Points on a hilly landscape, in no order, each with its height.
A ball rolls from a point to the lowest of its 2 nearest points, and stops where none of them is lower. Distance is the straight distance between rows; heights are no part of it.
q_636: [  4   9 -12   4 -11 -15   4   2  -5   1  -5   1  -3   0   4  -7  10   9
   7 -24   4   4  -7 -10 -15  -7   4   5 -15  -4   4  13   1   2 -12  10
   7]  (h 282)
q_455: [ -9   8 -10   3  -7  13 -18 -19 -19 -15 -14  -3 -10  -1   1   0   0  13
   7  -4  10   1  21   2  11   2  -3   8 -15  -5  22   2   1  -8  13   4
 -16]  (h 114)
q_47: [ -9  15 -10   6  -8 -13   7   2 -14 -11  -5  10   3   7   6  -6   4  17
  14 -27  -3  14   4  -9 -29 -10  -4   3 -16   3  19  14  -7   2  -7   4
  13]  (h 260)
q_444: [-20  12   3 -12  -3   9   1 -16  -6 -11  -1   1   7  -6   5  -3  14  14
   1   4   1  -6  23  15   3   6  -8   7  -3   1  -3   5   7  -5  21   9
   8]  (h 865)
q_8: [-15  -4  -5  -3  -2  10  11  12  -6 -17   2  -3 -15   0  -2  -2  10   6
   5   4  25  -5 -12   4   5   9   8 -10 -12  -1   6  -3 -12  -3  -8   2
   0]  (h 789)
q_750: [-11   0  -2   0  -1  10  -2   9   0   4   1   0  -7 -16   0  -3  -1  13
  14  -3  -6   4  -9   6  10  13  -9  -8 -11  -4   5 -11  -2   0  -6  13
  -4]  (h 935)
q_263: [  6  -3   0  -1  15  -4  -5 -13  14  17  -1  -5  -6  14   5   3  -3 -17
  -6   0  -1  -4   3  -9   3  -2  15  -5   6   1  -3   5   7  -2   9 -23
  -8]  (h 424)
q_428: [ -1   2 -24  12   5   2  -5   1  -7   8   1  11  -4  -6   3   2   9   6
  10  -9  10  10 -11  -4  -7   0   7 -11 -14 -14  17 -12   0   0  -3  -5
  -5]  (h 130)
q_506: [ -4  -6  17  -6  -9  14  -5 -15  -8   1  -1  -5  -3 -14   4  -3   1  27
  -5   7  -8  -4   4  11   0   0 -11  12   4  -8  -7 -17  10  -3   6  20
   5]  (h 853)
q_161: [ -1   2  13  -2   6  -4  -2 -16   7 -16  -6   3  -2   2  -1  -3  -8 -19
  -5  15   1   1  17  10  18   2   4   5  11   4  -7  18   1   1   9 -14
   4]  (h 124)
q_751: [ 19  -1   1  15  -4 -16 -15  -4 -13  -2  -8 -10   1  -9   2   1  -2   2
  11 -11 -17  16  -4  10   8  -1  -6   3   0   7  11  12   4  -1 -11   6
   4]  (h 838)
q_885: [-11   8 -11  -2  -7  22 -14 -16 -18  -6 -12  -4  -4 -21   9  -4   1  21
  16  -2   4  -1  13  12  10   7 -16  12 -16   6   7   6   3  -8   9  -2
 -13]  (h 142)
q_388: [ -6   7  -4 -20   4  16   4   3  21   5  -2  17   8 -12  16  -4   7  -2
  10  12  10   0  -4  13   8  13  -3 -11   3  -2 -12  -8   5  -1  -1   2
  -5]  (h 835)
q_402: [ -3 -17   0   4  -6  -3  -5  13  14  16   3   2 -13   1 -21   9 -22 -16
 -19   9   3 -11   3 -21   4   0   1  14   3  -1  -2 -12  -3  11  -1 -15
 -10]  (h 307)
q_954: [-21  19   2 -19   0  11  12  -1  25   5  -3  26  13 -11  14  -5   9  -2
   6  13   9  -3  10  13   1  14  -4  -2  -6   6 -11  -6   5   2   9  -7
  11]  (h 854)
q_907: [ -8  -4   8  -3   1   6  14   5  -8 -16  -2 -11  -9   3   1  -4   3   2
   8  -1  18  -1  -3  10   2  14   7  -6  -7   7  -9  13  -3  -9  -8   6
  13]  (h 780)
q_379: [  1   5 -23   5  -2  -9  -6   4   1   7  -6  15   8  -7   8  -1  10  15
   6 -16  -1  11  -7  -6 -14  -7   2   0  -8   1  15   0 -12  -3  -1 -21
  -5]  (h 209)
q_99: [ -7  -3  12  15 -14  12  -7  19  -6   3   0 -23  -7  -5 -14   3 -13   9
   2   4 -16  -1 -16  -6  -7  -1  -3  -9  -4 -11   6 -30  -8   1  -6  22
  -8]  (h 327)
q_676: [-14  -7  15   7  -7   5  -8  15   6  -2   6  -9   4  -7  -8   6   9  -5
 -13  12  -8 -11   4   8  -3   1  -5  -8   3  -9 -18 -22 -12   6   7   4
  -1]  (h 379)
q_415: [ -2  -2   4   2  -1  12  -2   3   1  19   2   9  -9  -1 -15   2  -3  -1
  -9   4  17  -7 -26  -2   1   3   8  -9   8 -18  -8 -32   1  10  -7  21
  -9]  (h 103)
q_649: [  2   6   6 -11  14   5  -6 -18  20   5   0  -2  -2  12   6   3  -1 -15
 -12  11  10 -11   2   0   3  -1  21 -10  15 -19  -8 -10  10   1  10  13
   7]  (h 844)
q_240: [-18  -8  -5   2  -7  17 -10  -1 -10 -10  -7  10   2 -16   6  -3  12  20
  15  -4   1   4  10  10   9   4  -2   2 -16   3  10   2 -13  -7  12 -16
 -18]  (h 185)
q_130: [  1  -1  15   3   1  23  -6  -9   0   5  -2   1 -13  -7  -7   1  -8   1
  -6   8  10  -6 -13  10  18  -3   3  -7   7 -16 -10 -20   0   2  -4  19
 -11]  (h 238)
q_837: [  5  -3  -1  -2  -6   5 -10   4  -5   5   2   5  -1 -24   6  -4   5  14
  10   1   3   6 -10  19  14   9 -14   0   0  -5 -13  -7   4  -1 -12  -1
 -13]  (h 903)
q_597: [ -2   8  13 -19   6  -5   2 -27  16   9   0   3   3   4  13  -8   4  -1
 -11   8  10  -6  12  10   5 -11   5  13   7  -8 -21   1  17  -6   8  -5
   9]  (h 877)
q_15: [ 10   9  -2   0   4  -8   0   1  15  27   2  -7   2  -1   6  -1  -5  15
   3 -14 -17   2 -13  -4 -15   0  -2  -3  -7 -17   1 -21   8   0  -8  25
   5]  (h 393)
q_919: [ -4   2   7 -14   5   0  -4  12  20  -9  -1  12  14  -1  -5   3 -10 -22
  -6  22 -18  -2  14   8  13  13  -3   1  20  12   2   3 -15   7  11 -18
   2]  (h 133)
q_461: [ 11 -11  -3  -3   7  -7  13  17   4  -9  12  11   6   5  -4   8   5 -17
  -6   9   4  -2  -5  -5  -9   6   2  -1  12  11   1  14 -13   2   4 -23
 -13]  (h 728)
q_80: [ -3  19   9 -12  12   2  12 -16  -1  -6   1  -7   7  -2  12  -9  -1  11
   5   7 -15   4  12  14   5   4  -3   6  -2  -5  -3  -1  19  -1   6  30
  26]  (h 814)
q_423: [  2   1  -3  13   2  -6  -3   7  -7  22   8 -21  -8   8  -3  -3 -10   6
   5 -18 -10   5 -16 -11 -16  -8  11   2 -15 -15  11  -5   7  -2 -16   5
  11]  (h 182)
q_997: [ 17   0  -1  -3  -1  -7  16  -2  -2  -8   5   0   6  -1  12   1  11  -4
  -2   7  15  -2  -1   8 -13   2  -1  -3   0  -4 -10  17   2  -8  -8   5
  14]  (h 748)
q_86: [  3  -4  14   6  -4   5  -3 -19 -19  -4  -1 -12 -14   2  -4  -3   1  11
 -11  -3   8  -5   3  11  12  -9   5  15   1  -6  -7   0   5  -6  -2   7
  -3]  (h 197)
q_339: [  9  -5   5   9   2  -7 -12   1   5  -6   3 -11   5  -1  -4  11   8  -6
  -5   4 -11   7   1   4  -6  -3  -2 -10   6 -13   9   0   0   2   4   8
   4]  (h 299)
q_460: [ 17  -3   0   4   4  -2  -8  -3   8 -15  -4  -1   1  -6   8   7   3  -5
   9  13  -9   9  -6  10   0   6  -4 -22   9  -9  10  -2  -3  -1   3  14
  -8]  (h 264)
q_119: [  2   2  -8 -20   3 -15   9  15  10  21  -4  17   6   8   2   1  -1 -11
   2  -9  -7   1  -7 -23  -5  -2   1   0  10  22   1   0   4  10  -7  -8
   5]  (h 415)
q_899: [ -6  -5   4   6  -5  -2   0   6  -4 -17  12 -10   6  -7   3   9  29   5
  -2   6  11  -6  -3  11  -8  -5  -2 -15  -7 -11  -8   3  -9  -5   1 -11
   3]  (h 136)
q_21: [ 10 -16  -8   2  22  -8   0  -8   5   0   7  -2  -1  16   4   6  -6 -16
  -2   4  -8  -4  -3 -12  -1   6  21 -16   8   5  15  11  -3  -4  13 -29
  -6]  (h 457)
q_876: [  1   0  -4  -2   3 -15   0 -11  18  18  -7   6  -1  17  -2  11  -6 -13
  -9 -13  -4   0  12 -21  -3 -19   5   7   4   2   4  11   6   0   5 -13
   0]  (h 398)
q_538: [ -5  -3  -6  16  -5   9  -9   1  -5  14   6 -18  -4   4  -1  -3  -7  17
   2 -13  -1  -1 -11  -4  -8 -10   6  -3 -21 -18   8 -27   1  -3  -6   9
  -5]  (h 129)
q_396: [-10   6   8  -9 -16  19   0  -8 -16   5  -7  -6   4   4   3  -6 -12  18
  -9   6   4  -8  12   1  -4  -8  -8  20   2  -2  -3 -10   9   1  16  18
  -2]  (h 836)
q_817: [  6   5  -9   2 -17 -14   2   6  -2  -9  -3  19  12  -7  -5   3  12  -1
 -12  -3   2   4   3   0  -6  -8 -14  13   6   2   0   9  -8   8   0  -9
  -4]  (h 82)
q_112: [ 11   5  -3 -13  -4  -8  13  24   8  -3  -5  11  11   6   5   4   4 -16
   6   1 -15   7   0 -10 -12   8  -3 -11  14  18   5   6  -8  14  -8  15
  12]  (h 320)
q_599: [ -5  -8   5  -3   2  -3  -7  22  15   6   7   3   4  -1 -13  11   8 -12
 -14   4  -1 -10  -2  -6  -2  10  -5  -3   6   4 -11 -11  -7   7   2  -8
  -6]  (h 382)
q_85: [ -5 -12 -14  10   3   1 -15   2 -12  -2   1   0   2 -20   4  -1  12  16
  15  -5  -2   0  -1  17   4  -7  -7  -7 -13   0   3  -4  -9  -3   0 -31
 -28]  (h 252)
q_281: [ 14   1   1  -8   2 -11   7  17   0 -15  -2  15  20   2  11   3  -3 -10
  16  -1 -19  20   6   5  -4   2  -3   0  20  22   8   7 -15   2  -1   4
   3]  (h 283)
q_595: [ -1 -15   5  -7   1  -2  -5  21  15  16   5   6  -4  -2 -18   6  -6 -16
 -15  10  -3  -7  -5 -15  10   9  -8  11   5  19 -16  -3  -3  12  -5 -20
  -7]  (h 349)
q_58: [  0 -11  25  14   3   1  -5  -9 -15  17   2 -21 -11   1   2  -4  -6   6
  -4  -4   1  -7  -3   6  11 -14  10  10  -1  -4 -13  -2   6  -8 -12 -10
  -4]  (h 155)
q_96: [  6   1  20   0   1  -6  -3   5   4   8  -5 -15  -3  -7   3  -5  -5  -3
   5   0 -14   5  -4  12  15   7  -9   4   7  13 -16   3   1  -8 -13   6
   5]  (h 805)
q_798: [ -7  17  15 -14  11  24   3 -10   5 -19  -7  -9  -3  -2   4  -4  -7   1
  10  26  -8   1   3  14  18   7  -3  -9   3  -2  -8  -6   3  -4   6  24
   8]  (h 815)
q_628: [-19  -6 -13  13 -12   9  -7   5   0 -18  -7   8   1   0 -15   3 -14   7
  -1  -2   5  -3  16 -14   4  -1  -6   5  -4  15  23 -10 -15   3  16 -16
  -3]  (h 78)
q_883: [ -2  13   6 -17   7   6  -6 -18  25  10   5  12   6  -1  11  -2   9  -6
 -12  12  16 -13   4  -1   3  -3   8   0  12 -16 -11  -4   8   0  16   0
  -6]  (h 862)
q_923: [ -5  -2   5  11  -4  -4   2  15 -15  -4  16 -13  -2   7  -5   2  10  -2
  -6   4   9  -1 -17   3 -10  -1   7  -3  -6 -10  -2   5  -7  -6  -2   3
   2]  (h 163)
q_687: [ 14   7  -7  11   2 -16 -12   1   8  20  -1 -12   3  13  -1   4  -6  -2
   7 -10 -18   6  -8 -20 -16 -10   6  -6   2 -13  12 -17  10   6   0  26
  -5]  (h 461)
q_606: [ -8 -11  12  13  -6  16 -12   2 -18  -5   4  -5 -21  -1 -10  -3 -11   0
   1   7  16 -17 -16   4  20  -7   9  -4   5  -9  -1 -20  -5   6  -9   9
 -18]  (h 328)
q_659: [-11   2  -9  12 -19   6  -7  10  -2 -16  -6  20   6 -10 -10   3   3   4
  -9  -2   0   4   7  -4  -3  -5 -13  12  -8   9  11  -1 -14  -1   7 -16
  -6]  (h 52)
q_668: [  3 -13   1  12  -5 -10  -8   9  -3  -5   7  -3 -13  -2 -19   7   0 -21
 -16   6   7  -5 -13  -6   3  -2   4  10   3  -2  -1  16  -7   4  -7 -20
 -13]  (h 213)
q_183: [  4  -9 -15  -9   9   1  15  19  -2   5   9   6  -3   5  -3   4  -5 -12
   6  -1   6   5 -18 -15  -5  10   8 -10  -2  16   8  -1   0   5 -16  -5
   7]  (h 409)
q_772: [-17  15  11 -18  -8  10  10 -13  -7  13  -6  -1   0   4   7  -7  -5  20
  -8 -11   0  -4  20   5  -8  -3  -7  23  -8   0 -13  -5  14  -8   7  17
  16]  (h 826)
q_153: [ 17   4   0  14   0 -20 -12  -4  -6  17  12 -12   7  13 -12   0  -1  -4
 -14  -6 -14  -7 -15 -19 -22  -9   1  -4  16 -20   0  -5  10   7  -3  19
  -6]  (h 501)
q_326: [ -7  -4   7 -11  -5  15   0  -9  -5   5  10   0  -2 -21   7  -4   9  24
   0   0   7  -4  -5  20   9   7  -9  11   1  -7 -21  -9   7  -6  -5  10
  -5]  (h 873)
q_681: [-23  16   6  -9   0   8   6 -13  13  -4  -8   9  13  -2  11   1  13   3
   4   6   2  -1  23  11  -6   4  -7   2 -13   4  -3   0  -2  -8  24  -9
  10]  (h 861)
q_812: [-14  22   4 -13 -13   4   4  -4   3  -5   3   7  14 -10   0   0  19  16
  -5   6   0   2  15   5 -10   1 -11  12  -1   0  -6  -4   8   2  10  25
  12]  (h 871)
q_378: [-12  11 -17   8   0 -18   4  -1   0   5  -8  10   5   8   4   0   7  19
   5 -24  -3  18   5 -20 -16 -16  -4   9 -20   9  15   4  -8  -4  -2 -13
   8]  (h 246)
q_31: [ 15  -8 -18  -7   5  -1 -11  -8  14  10   0  20  -5   0  -8   0 -12 -13
   1   3   1 -11   2  -8  11   4   1   4  14   3   3   1   4  13   3 -18
 -14]  (h 346)
q_641: [ -3  -4   4  -4   1   8 -12  20  24 -11  -3  13  11 -16  -5  10 -16 -15
   7  21 -22  -1   4   1  19  11 -15   6  15  11   6  -8 -11  12   5  -5
  -5]  (h 178)
q_514: [ 10  -7 -15 -15  12  -4  19  22  -1  11  11  10  14  11   4   2  -4 -13
   9  -3 -10   6 -11 -21 -19   8   4 -10  11  25   5   6  -4   8 -11   0
  10]  (h 366)
q_380: [ -8  -7   2   3  17   7  17  -8   6 -12  10 -17   0  -1  19   0  12   7
   6  -1  -7  -5  13  21  -5   7  -4 -14 -13 -11  -9  15   0 -10   9   1
  26]  (h 106)
q_268: [-10  -5   1   1   2   4  20  -7  -8 -26  15 -15   0  -6  10   2  23  11
  -4   6  10  -6  10  12  -9   4  -4  -3  -9 -10 -13  13  -9 -11  13   0
  10]  (h 119)
q_561: [ 25   2 -19  -2  12  -2   9 -14  12  10   5  11  -2  13 -10   0  -3 -14
   1  -2 -19  -5 -13 -18  -6   8   4 -25  19   4   6   6   1  14   3   5
 -13]  (h 563)
q_311: [ 16  -6  -8  13   3 -12  -8   4 -10  -1   4 -10  -4   9  -9   4  -4  -8
   6  -5  -2   3 -18  -9  -5  -5  12  -3   1  -7  18   6   3   0 -15   4
  -2]  (h 399)
q_34: [-19  12  15 -20  10   3  10 -17  -6   1   3  -7   4   6   5  -8  -2  15
   0  -2 -14  -2  29  11  -2   5 -10  20 -11   3  -8  -2  27  -8  15  18
  24]  (h 821)
q_234: [  9   1   4 -10   4   1   9 -14  -1 -16   9  -7   2 -15  11  -4  12   4
   1  15   2   2   6  23   3   6  -4  -2   7  -5 -11   8   7  -7   0   9
  14]  (h 760)
q_319: [ 14 -13  -3  -6  12  -3  19  -1  -4   2  12 -11  -3  -8  19  -4   2   0
  13  -6   3  -4  -6  11   2  11   2  -4 -11   1 -14  20  -1 -12  -8 -23
  -1]  (h 177)
q_891: [ 11 -10  -7 -11   9   2  16  21   1 -25  19  12  15   2   8   7  -2  -7
  10   1   7  10   2   5  -6   4  -6  -3   7  18   6  -1 -29  -8   2 -14
  -4]  (h 460)
q_64: [ 16  -9  -9  11  13  -2  -3  -5  -3  -3  -3  -7  -3  15   2  10 -10 -17
   4   1  -1   6  -7  -9   4  -4  16 -14   7   3  16   7   0   1  -4  -9
  -6]  (h 439)
q_351: [ 19  12   3  -7  11   6  -2 -18  13 -15  -9  -1   0  -2   9  -7  -5 -20
  -1  21   2  -2   6   8  22   3   4  -5  18  -6  -7  11   5  -1   2  -2
  -4]  (h 156)
q_938: [-14   5  -2  -4  -3  10   0   2  10  -1   3  17   2  -7  -1   3  15  -1
  -4   7  21  -5  -2   4   4  10   3 -11  -2  -4  -3 -15  -3   3   7  10
  -4]  (h 811)
q_338: [  0   2  -5  -4  -8   5   0   2  -1  12   4  12  -7   0  -6  -9   5   3
  -7  -8  25  -6 -18  -1   0  -4   9   4   0 -10 -12 -14   9   2 -11  16
  -1]  (h 229)
q_969: [-10   1 -19  13  -6   8 -11  -2 -12 -10 -10  11   5  -1  -1   1 -18  14
   7 -16   8   3  16 -20   6 -16   3  -1 -13  18  34 -10  -5  -7  11 -13
   0]  (h 111)
q_547: [-13  26  -1  -6 -13   3  -7  -4  -4 -13  -3   6  23  -7  -4   3  12   8
  -3   2 -14   2  24   1 -15  -2 -26  12  -7   8   7  -4   4  -3  20  13
  10]  (h 875)
q_647: [ 10 -11   1   0  22   8  19   0   8  -3  11 -19   4 -11  27  -1   7   0
   9  -8  -2 -10   3  20  -5  11  -8 -14 -10 -14 -14  15   0  -9  -2 -13
  13]  (h 134)
q_865: [ 25 -11 -15  -3   7 -10   7  -3   1  -9   1  12   1  12   0  -6 -13 -14
  -1  -3  -4  -8  -2 -14   0   3  11  -3  20  13  11  18 -12  11   2 -11
 -11]  (h 686)
q_607: [  5   7   1  -3   5 -10  -1 -12  19   6 -17   5   0  21  -4  -5 -14 -23
  -5  -3   0  -3  18 -19   5 -12  14   6  10  -1  -4  11  12   8   1  -3
   9]  (h 381)
q_660: [  0  12   2 -12 -15  -9   5  -1   4   4 -14  18   6  -1   4  -4   3  -3
  -2  -4   8  -1  12  -6   2  -9  -7   8   2   5  -6   9   5   8  -4  -1
   1]  (h 115)
q_866: [ -2   6  16  -9   4   2   7  -1  -6   1  -6 -10  -6   4   6 -13 -11   3
  -2  -4  -4   7  -5  13  12   9  -1   4   0   3 -13   8   8  -8 -13  20
  20]  (h 791)
q_307: [  6  -7   3   1   2 -13   0   5  -1   8   0  -5  -2  -9   8  -4   6   5
   7  -9  -3   5 -10   7   0   9   0   4 -14   1  -4  13  -1  -7  -8 -14
   1]  (h 218)
q_368: [-10  -8  -1  14   1   6  -7  20  -3  20   8 -14  -2  -4  -5  -4 -10  16
  10  -6 -20   1 -20   0 -12  -1  -5 -10 -14 -17   2 -32   2   4  -3  12
  -6]  (h 236)
q_710: [  8  -7  16  13  -6  -5  -8  -1 -19  10  -7 -18  -6  -6  -3  -2  -6   9
  -3  -6 -14  10  -1  11  14  -3 -14  13  -3  11 -10   5   7  -3 -14   5
   3]  (h 820)
q_384: [ -1  13  16  -7   6   5   3 -13  -5  -7  -8 -11 -10   0   4  -5 -12   8
   5   8  -8  -2  -3   7  12   0   3   4   2  -4   0  -5   3  -5   0  38
  13]  (h 804)
q_500: [  8 -11  -7  26  -4  -5 -11  -1 -13  -3   6 -10  -3  -1 -11   0   4  -1
   2  -1   6   3 -15   1   8  -6  10  -2 -13  -5  15  -1   2  -3 -12  -9
 -16]  (h 354)
q_146: [-13  -6 -16  11   0   2  -9  11  -4  14   7  -5  -3   0  -7  -1   3  15
   6 -11  10   5 -11 -14  -8  -7   6  -7 -26  -7   4 -21   3  -5  -6 -14
  -8]  (h 42)
q_518: [-11  -2 -10  16 -14  15 -10 -17 -13  -3  -6 -12 -11   0   1   3  -3  19
   1  -9  11   0  10  -7   3  -8  -3   2 -20  -4  13  -3   1 -10   8 -13
 -18]  (h 137)
q_241: [ 22  -6 -17   0   5  -7   4   9  -5   1   5   9  -3   8 -13  -2 -10 -20
  -2   8  -8   2 -13 -14   0  10   5 -16  20  10   6   9  -4  17  -7   1
  -9]  (h 633)
q_134: [  7   7   4 -10   2   0   0  14  12 -15  -7  20  15 -12   7   2  -8  -8
  14  13 -14   9   1  17  14  14 -12  -2  16  19  10  -4 -14   9   0   6
  -2]  (h 235)
q_858: [  8   5   3   0  -3   1  -2  -4   5  20   0   2  -5  -7   7  -6  -5  15
  -6 -10   5  -5 -13  -2  -7  -6   3   8  -5 -12  -7 -18  13   1  -8  18
   5]  (h 314)
q_835: [  7   4  -1  -2   1  -9  18   1  -1   8  -2  -8  -7  15  11 -10   5   0
   2 -22   9  -1  -6  -4 -18  -3  11   4  -5  -8  -5  22  13  -1 -14  11
  20]  (h 309)
q_474: [ -5  -9 -13 -11   5  -2  13  23  -3 -12   6  12   8   3   4   3   4  -4
   8   3  10   5  -4  -1   1  10   7 -11   1  19   9  -6 -15  -4  -1 -16
   7]  (h 441)
q_258: [-14  11  -2   1 -14  -2  -7  -4 -19 -21   1  -8  10  -6  -5   5  17  16
 -18   1 -14   8  23   4 -17  -7 -25  12  -7   3   3  12   2  -1  17  10
   8]  (h 878)
q_221: [  9   4   6   0  -8 -11  16   9   1 -17   4   7   8   5  -5   7  15 -13
 -14   9  10   0   2   5 -21   2  -5  -3  13  -2  -6  17  -8  -2   0   3
  10]  (h 741)
q_192: [ -8  -7   1   7  -1 -17  20  14   3  -9  10   6   7   5  -8  15  10 -15
 -17   7   6   4  -3  -6 -19  -2   0   0   1   0   1  18 -13  -1   3 -18
   1]  (h 737)
q_905: [  0  -2   3   2  -7   3  -6  -6   3  14 -10  -3  -7   1   5  -5  -7   6
   8 -12  -2   4   4   2   7  -1  -1   7  -8   8  -2  -6   5  -8  -5  -8
   3]  (h 179)
q_909: [  0 -17  25  13  -6  -3  -7 -13  -8  14   0 -20  -4   5   1   1 -10   7
 -13  -6  -9   7  10   9   3 -12  -5  16  -5   2 -18   5  10 -13   5 -16
  -6]  (h 120)
q_555: [ 12  -3  -8  -8  -1 -14  16   7   0 -23  -2  23   5  14  -5   2 -10 -16
  -3   2  10  -1   6  -8  -3  -1   5   5  20  13   3  18 -17   4   0 -15
  -3]  (h 715)
q_829: [ 11  -7 -22  -1   8   2  -8  -2   0  13   0  18 -14   8 -17   0   0 -16
   0   0  18  -5 -11  -9   8   2  13  -6  11  -7   6   2   3  16  -4  -6
 -17]  (h 442)
q_102: [-14  10 -18   4  -3  15 -12  -8 -10 -12 -18   2  -3   2   0   3  -3  17
  12  -8   9   4  15 -14   1  -4   6  -1  -9   2  35  -5  -1  -8  11   1
  -3]  (h 138)
q_364: [ -4  -2  13  20 -13  -4  -7  11  -7  18   4 -25  -1   6   1  -5 -12  14
  -7 -12 -19   9   0  -4 -16 -13   4  11 -18   0   0  -4   8  -4  -5   3
   7]  (h 127)
q_998: [ 14   2  -8  -4  -5 -15   7 -17   1   8  -3   1  -3  20   7  -3   6 -15
  -5 -17  17  -8  -2 -16 -13 -16  18  -1   4 -10  -2  17  10   5  -8  12
   5]  (h 337)
q_363: [  4   4   9  -1  -9  -4  -6  -6   5 -10  -7   9   4  -7 -11  -1  -8 -12
  -6  10  -1  -1  15  16  14   1 -15  22  10  11  -6  11   2   6   2  -5
   2]  (h 147)
q_202: [ -4   8  18  -9  15  11  -1  -9  11 -13  -5  -6  -7   8   0  -6 -10 -13
  -7  20   4  -4   1   5  16  -1  12 -13  11  -8  -9  -6   1   2   0  20
   7]  (h 827)
q_645: [ 22  -3   3  -7  19   1  -2  -6   6 -13  -2   0   4   5   9   1  -8 -16
   3  19 -15   3   2  10   8  12   3 -12  17   2   5   9  -8   1   3  -4
  -7]  (h 207)
q_211: [ 14  -4 -25 -12  12   0  -1 -10  11  20   6  25   4   7  -2  -7  -3  -6
   1  -2 -11  -4 -12 -16  -2   0   4 -12  18   8   9  -2   2  16   9  -7
 -18]  (h 468)
q_203: [  3   1  -4 -18 -13  -9   6   8   5  28  -9  16   4  -1   5  -3  -2  -1
  12 -16   0   8  -3 -15   2  -2 -10  13   1  20  -7  -2   6  11 -20  -9
   2]  (h 455)
q_52: [ -3 -15  -1  23   4   2 -12   5 -16  -6   3 -15  -2 -12  -4   4   0   0
  13   2  -4  -4  -3   7   9   0   1 -10 -12  -2  13  -4  -4 -10   1 -25
 -11]  (h 313)
q_789: [  7   6   5  -7   4 -12  11  -5   7  -4 -17   4  -2  24   2  -1  -6 -15
   3  -5  14   3   6 -16  -9 -12  18  -9   2   0  -4  18   4   8  -9   4
  13]  (h 361)
q_104: [ -6  11   0  -4  -7  -6  12  -8  -2  13 -17   5  -4   0   1 -11   2   8
   7 -17   9  -1  11  -4  12   2  -4  15  -9  13 -10  10   6  -1  -9  -7
   8]  (h 143)
q_821: [ -8   1  20 -11  15  -3   7   6  11 -14  -5   4   7   3   2   4  -1 -18
   4  22 -10   1  20  17  12   6   2  -2  11  13 -11  12  -4  -1  16 -21
  10]  (h 105)
q_776: [ -7 -14  15  17 -13  -2  -3  -3 -16  13   2 -29  -1   4   7  -7 -14  21
 -10  -9 -22   5   7   1  -7 -18  -3  10 -16  -2 -11  -1  10  -9  12 -10
  -2]  (h 98)
q_136: [ -7   0   2  15   2   8 -14   4   8   1   0  -8   5  -6  -4   6   6   2
  -4   3  -5  -1  -6   5  -1  -2  -3 -12  -1 -16   3 -22  -3   0  10   5
  -5]  (h 338)
q_129: [  4   1   3  20  -9  -5 -11  13 -13  -1   6 -17  -4  -1 -22  10  -3   3
  -1   1  -6   4 -20  -5  -2  -6  -8  -6   0  -9  11 -15  -4   7 -14  20
  -4]  (h 383)
q_718: [  0  -9   9  -6   5   6   7 -14 -15 -18  -2 -16 -11  -2   8  -6   1   0
   5   8  13  -3   5  20  22   8   1  -2   5  -1 -10  14   0  -9   1   0
   8]  (h 771)
q_556: [  8   0  -9  17  -7 -14 -14  12 -11  16  11  -8   2   8 -27   4  -3  -6
  -8  -5  -7   1 -18 -18 -13  -9  -1   0   6 -20  13 -10   1  11 -13  17
 -15]  (h 443)
q_63: [  3 -15  -2   5   7  -7  -7  -2   7  10  10   3 -17   3 -22   7  -7 -18
 -11   6   5 -12  -5 -17   5   4   6   8   8   4  -1   7  -2   7   3 -34
 -20]  (h 255)
q_781: [ -7  -4  16  12  -4 -11   6   8 -10  -2   4 -10  -8   6 -16   8   1  -7
 -17  -3   7   1  -7  -8   3  -8   4   6  -2   4  -8  17  -2  -7  -9  -4
   1]  (h 186)
q_447: [-21  13  -3  -5 -12  16   9  11  -1 -13  -6  14  -5  -1  -8  -3  14   8
  -2   1  25  -5  -5  -5  -3   9   3  -2 -11   6  -1  -8  -3  -1  -4  14
   3]  (h 798)

Where does a ball stop that starts at each point below?
q_954 => q_31
q_997 => q_31
q_21 => q_146
q_837 => q_866
q_595 => q_380
q_64 => q_455
